Points, in no order, along strands that fork, close into loops and pass close to each other.
In the rows, zero is written as 128.
Two points are linked if the straight distance between their rows is under 118. Some points are linked to none.
Z445: [115 128 139 148 131 139 144 181 118 133  79 129 122 103 154 185 110  87
 132 118  98 163  72 115]
Z673: [ 59 147 151 116 116 159 120 135 126  93 139  79 116 109 124 185 105 110
 132 117 103 151 127 107]
Z839: [126 135 116 115  99 149  90 112 151 152 129 120 177 121 172 116 113 122
  92 128 163 113 127 178]
Z478: [ 20 124 135 127 116 152 143 100 113 103 122 114 133  95 143 128 126 105
 129  78 123 144 177 163]
Z719: [ 85 157 112 101  97  88 161  94  79 118  88 159 117 157 150 120 159 200
 119 108 183  79 157  92]
Z772: [ 98  96 127 133 107 166 191 192  95 109 125 171 123 110  99 155  71 116
 153  65 146 146 168 136]
Z331: [112 144 103 104 157 101 175 135  95 157 150  91 125 140  86 112 175 102
 116  68 164 143 129  78]
Z483: [129 141  88 155 166 127 144  76 154 126  78 182 117 129 136 119 112 101
 145 107 125 105  90 205]
Z66: [ 86 144 127 114 110 132 117 110 134 113  99 146 167 115 217 151 129 138
 112 150 148 178  75 134]
Z699: [101 109  79  94 128 111 163 134 116 133 137  95 125 107  91 112 138  93
 128  95 165 163 159 116]
Z101: [ 90 170 132 114 133  90 157 159 108 147 146 128 107 168 100 137 187 134
 109  85 180 123 118  73]
Z516: [167 127 155 110 122 129 144 144 108 148 151 105 133 142 110 165 133 126
 148 137 125 117  99  98]
Z762: [186  89 106 129 124 104 107  99 150  59 108 168  92 146  95 131 104 130
 165 145 132 134 158 180]
Z294: [125 147 149  87  99 119  89 131 133 120 114 136 195 147 188 128 126 138
  93 144 152 199  64 146]
Z953: [123 145 139 134 106 159 158 116 122 143 115 174 138 153 164 145 104 158
 122 118 188  61 111 140]
Z25: [153  93 154 135 121 101 107 122 139 150 121 148 145  90 216 114 133 151
  89 209 138 166 143 146]
Z704: [132 134 115 175 119 126  89 183 171 136 176 135 108 137  89 109 136 177
 142 130 107  90 172  52]
Z565: [152 140 130 166 153 158 145 141 168 152 173 149 144 130 131 124 164 123
 159 199 112 141  75 101]
Z999: [107 168 173 159 153 161 142  82 178  95 119 126  99 170 163 176 107  99
 121 105  95 133 111 189]
Z173: [ 90 163 129  99 129 135 113 109  92 116 141  82 139 133 104 115 186 135
 132 135 136  98 125  67]
Z946: [142 120 142 119 128 110 165  95  94 134 109 125 136 145 157 148 158 136
 131  95 186 124 140 118]
Z392: [118 102 106 162 110 129 176 156 121 100 143 171 119 111 110 125 111 146
 149 132 131 150 212 113]
Z789: [176 121 145 138 157 116 100 155 136  87 113 142 138  58 122 130  80 157
 123 191  85 167 134 128]
Z797: [148 126 162 104 101 122 141 133 107 157 151 151 148 173 110 146 147 141
 161 138 183 133  59 110]
Z160: [122 147  80 137  83 163 122 200 162 196 131 168 132 141 120 128 110 114
 106 117 139  86 100 161]
Z715: [142 135  95 143 140 102 108 158 132 125 117 132  90 120  73 115 141 139
 149 162  69 120 120 106]
Z414: [111 129 151  81 150 139 115  96 126 119 175  54 159 140 127 102 150 100
 117 103 140 179 117 106]
Z783: [ 68 126 136 121  84 108 165 119  68 136  75 157  94 130 173 126 143 173
 143 102 152 110 159 116]
Z891: [160  98 141 144 153 142 119 138 163 127 168 101  87 149  91  86 138 135
 125 154 103 117 188 117]
Z450: [148 116 181  96 142 162  98 148 167  90 186  80 115 136  97 148  79 106
 140 152  86 155 119 116]
Z548: [105 175 112 174 123 126 106 166 159 165 166 144 136 135 116 119 162 156
 108 112 139  90 132  65]
Z978: [ 53 104 109 108 114 122 171 127 129 110 122 131  90 112 101 130 111  99
 140  85 145 144 171 162]
Z630: [138 102  76 104 133  62 163 124 127 141 110 146 110  96 134 104 156 127
 140 165 129 180 106 124]
Z625: [200  99 116 102 148  92  99 111 110 154 130 102 147 112 113  52 150 154
 158 169  80 149 128  75]
Z440: [125 121 149 161 128 150 128 188 108 148  97 129 121  98 127 158 127 111
 132 161  77 137  94  91]
Z312: [109 145  98 198 208 161 164  53 149 114 170 164 159 120 135 118 165 122
 121 159 126  93 117 115]
Z124: [105 109 129 123 111 165 142 178 126  72 141 138  99 114  62 177  68 104
 155  95 126 142 164 146]
Z855: [105 107 126 108 114 100 119 105 119 130  72 103 107 118 172 138 103 124
 119  87 126 126 159 169]
Z382: [170 116 175  50  89 111  71 146  88 135 151  87 159 127 125 128 121 157
 131 173 122 148  88  93]
Z198: [165 116 150 100  80 145  76 132 118 152 153 112 187 166 154 113 124 144
  85 142 190 106 114 159]
Z838: [152 122 109 152 157 144 140 134 180 147 145 160 136 143 108 124 127  91
 155 144 121 128  54 188]
Z561: [156 120 156  76 100  88 115  91 128 130  86  86 129 146 173 156  87 135
 114  87 123 148 155 166]
Z910: [104 150  94 130 154 115 123  72 150 114  86 159 132 134 122 126 100 111
 117  85 123  76 133 213]
Z876: [ 41 109 167 136 112 147 114 151 124  97 139 105  88  89 139 159 135 126
 145 172  76 148 140 105]
Z619: [150 134 112 151 148 113  86 147 103  95  79 114 147  47 125 124  98 130
 131 172  52 159 131 112]
Z658: [140 124 107  98  75 132 114 190 145 186 138 168 134 149 147 127 127 134
  86 148 168 106  85 150]
Z205: [ 78 112 127 129 101  86 159 139  99 163  54 159  89 120 192 109 162 155
 105 134 135 142 129 127]
Z741: [172 137 146 129 133 124 127 159 138 134 177  83 111 156  80 111 141 159
 144 133  99 102 169  57]
Z967: [109 167 113 125  93 122 145 130 109 156 119 179 145 163 143 129 149 171
 117 112 197  62 126 104]
Z920: [143 116  96 129 104 126 167 165 137 193 108 140 127 140 156 106 118 108
  87  82 166 123 148 158]
Z952: [ 99 103 132 103 141 140 102 127 126 101 149  88 116  90 130  78 171 163
 126 218  93 140 151  47]
Z77: [ 77 123 150 125 113 151 108 155 146  55 149 116 100  98  94 174  70 116
 139 126  99 168 166 144]
Z663: [126 107  87 130 150  90 136 141 132  97 112 150  99  77  94 131 133 123
 159 180  78 180 106 114]
Z23: [ 97 132  89 189 183 169 160 111 179 114 176 155 130 112 108  85 166 116
 127 171 129 130 132 146]
Z833: [152 114  78 106 150  69 136  97 113 131 115 109 109 102 110  76 179 159
 154 163 102 150 137  82]
Z290: [178 151 144 142 131 112 132 144 118 199 167 135 164 172 121 108 165 135
 133 115 163 123  61  99]
Z795: [159 125 160  66  93  91  74  72 105 129 144  77 151 139 113 130 112 155
 172 138 106 147 102 109]
Z156: [138 176 148 155 135 155 112  36 171  78 132 123 136 157 145 149  97 125
 128  98 113 126 146 191]
Z573: [ 98 128 186 139 174 114 174  50 110 110 119 117 104 154 165 171 151 116
 128 113 133 112 103 134]
Z486: [169 113 135 168 118 141  95 149  93  83  86 153 122 104 105 153  77 125
 138 109 109 124 167 151]
Z829: [ 90 136 164 144 159 134 186  91 113 137 112 128 109 146 140 155 151  97
 117  90 159  97 146 133]
Z958: [ 62 150 128  87 138 150 106 110 116 108 137  50 118 115  93 109 144 107
 124 107 114  81 150 105]
Z857: [100 148 144 134 113 146 113 154 110 146  63 129 161 107 199 160 118 110
 104 112 133 166  75 135]
Z836: [ 45 157 148 137 119 158 112  87 131 105 125 103 142 106 160 160 125 124
 110 102 119 122 143 146]
Z614: [141 106 166  78 115 143 150 158 131 107 188  86 112 121  97 176 113 109
 150 147 131 157 115  94]
Z279: [191 122 124  84 116  98  72  93 110 136 136 102 161 112  97  96 116 158
 184 159  73 127 102 112]
Z212: [148 142 130 154 177 149 120  30 156  93 164 138 171 144 125 139 119 124
 145 134 124  92 131 170]
Z138: [ 78 171 123 111 121  75 150 158 108 138 116 177 124 184 124 145 170 174
 112  96 195  97  86  79]
Z498: [161  99 116 147 158 134 159 136 170 135 161 156 131 109 115 133 128  93
 168 164 120 190  61 131]
Z248: [107 108 150 133 123 123 138 119 163 108  77 161  84 126 184 171 101 131
 144 145 105 143  94 165]
Z133: [214 108 101 166 140 124  83  99 140  92 114 168  77 158  97  93 137 110
 145 140 116 125 167 190]
Z951: [170  97 148 102  85 122 113 155 127 128 128 139 138 107 148 154  66 148
 112 159 141 114 147 142]
Z91: [176 103 152  93 112 109 130  77 107 149 134  85 153 163 145 114 143 123
 121 101 169 107 152 136]
Z610: [163 152  86 192 144 127 135 189 172 175 156 158 147 128 127 113 149 147
 133 122 128 133 107  81]
Z888: [ 82 131 120 116 142 162 115  92 108  93 166  92 143 102 118 101 189 162
 137 179 132 121 147  49]
Z563: [ 54 127 122 162 103 112 150 175 114 158 103 175  89 115 155 115 165 140
 129 151 118 144 143  96]
Z730: [ 79 131  72 167 166 165 178 123 178 111 161 164 127 112  98 138 153  96
 156 142 139 142 114 155]
Z17: [177 109 150 197 142 148 124 147 144 138 150 108 107 161 120  92 131 125
 102 130 110  96 201 139]
Z710: [119 138 107 167 127 128 129 186 114 142 133 130 107  98 107 137 147 141
 142 183  83 138 106  60]
Z650: [145 101 131 120 105 148 147 145  85 103 142  78 136 113  96 162 103 126
 141  97 136 112 183  91]
Z5: [182 105 131 111 156 100  90 108 131 102 134  83  98 147  73  81 125 114
 151 144  85 127 166 145]
Z628: [199 110 133 139 130 101 104 186 127 175 113 122 119 125 120  97  88 111
  70 120 100 123 154 197]
Z595: [186 123 170 128 167 156  77 152 143  84 147  99 112 126  83 138  77 104
 111 122  71 179 128 154]
Z197: [201 125 141 150 141 144  79 141  99  74 112 103 121 110  99 149  70  94
 101  95  88 163 154 141]
Z810: [217 108 141 189 139 158  89 135 142 113 141 127 100 170  94 111 108 105
 113 119 126 102 176 184]
Z787: [161 112 120  94  96 119 116 177 146 151 163 153 133 111 122 147  98 144
 112 181 143 133 100 132]
Z997: [ 86 109 161 104 125 122 117 158 116 114 156  99  82  96 116 121 143 147
 131 202  87 132 157  66]
Z231: [ 80 151 135  78 165 150  92 104 145 121 152  44 137 130 112  95 147  89
 103 107 115 133 115 128]
Z169: [199 143  97 154 144 121 138 160 137 207 173 131 166 160 109  90 156 158
 123  81 141 136  98  79]
Z996: [ 91  96 143 143 133 111 171 140 132 141  63 166  56 131 195 137 131 126
 138 140 110 136 110 153]
Z342: [ 88 127 111 114  86 176 197 168 112 134 130 168 134 128 122 160  79 136
 143  65 196  99 157 115]
Z572: [ 89 142  99 121 115  99 110 111 116 141  56 125 111 121 134 109 114 109
 117  77  91  87 143 200]
Z43: [171 125 147  77  75 114  99 129 130 129 114 104 147 129 145 160  60 143
 104  99 124 119 147 151]
Z33: [168 142  86 159 163 129 132  90 152 135 104 181 158 131 114 126 133 112
 167 138 113 112  71 187]
Z995: [ 87 133 120 149 166 145 189 110 141 128 141 151 110 130 119 147 155  92
 135 119 157 119 118 139]
Z196: [ 95 171 120 148 117 125 112 178 141 149 162 150 121 132 109 137 172 162
 131 164 129 107  92  43]
Z743: [153 131 180  71  85  94  70 139 105 114 130  85 170 140 179 134 123 149
  80 155 141 175 111 125]
Z337: [136 128  94 169 118 141 179 128  95 123  73 154 161 118 112 142 112 124
 150  52 151  98 162 116]
Z749: [176 122 143  93  98 108 104  97 112 159 170 106 160 180 131  80 155 149
 117 135 176  97 130 143]
Z993: [191 118 113 135 169 118  90 134 119 136  99 117 145  85 123  73 143 135
 140 177  47 156 120  97]
Z609: [130 123 144 133 117 150 150 119 145 120  68 162 122 139 167 166  95 136
 156 130 141  98  97 158]
Z68: [115 155 113 111  99 133 103 119 147 165  78 141 163 135 188 112 107 114
  79  89 161  99 104 200]
Z553: [ 86 134 129  89 173 115 159  81  92 130 169  92 149 139 115 109 178  94
 118  87 181 147 116 122]
Z826: [101 170 195 129 172 130 142  55 142 116 150 106 129 157 163 164 130 105
 127  98 119 142  98 136]
Z250: [137 148 142 165 198 162 149  55 136 126 193 134 173 150 115 116 154 114
 134 148 119  82 122 111]
Z162: [122 108  82 137 118 131 166 147 108 186 127 129 158 118 155  87 143 117
  76  64 193 150 167 140]
Z443: [163 115  84 148  97 137  88 100 108  65  97 156 114 127  90 134 101 143
 152 119 130  82 187 166]
Z321: [106 136  99 135 108 114 135 134 145 179  74 160 117 137 155  96 131 116
  99 104 144  92 138 187]

How many points has the smallest loop of links through each point below? Write 0 if it is on no loop.
Z516 -> 19
Z440 -> 15
Z312 -> 11
Z205 -> 8
Z958 -> 15

A fork is a point with three links, a tip a point with one. Leave the first point through the second and follow the links. Name the first fork or tip that comes.
Z614 / Z450 -> Z891
Z995 / Z730 -> Z829
Z445 / Z857 -> Z625
Z553 / Z414 -> Z673
Z876 / Z997 -> Z331
Z443 / Z486 -> Z548
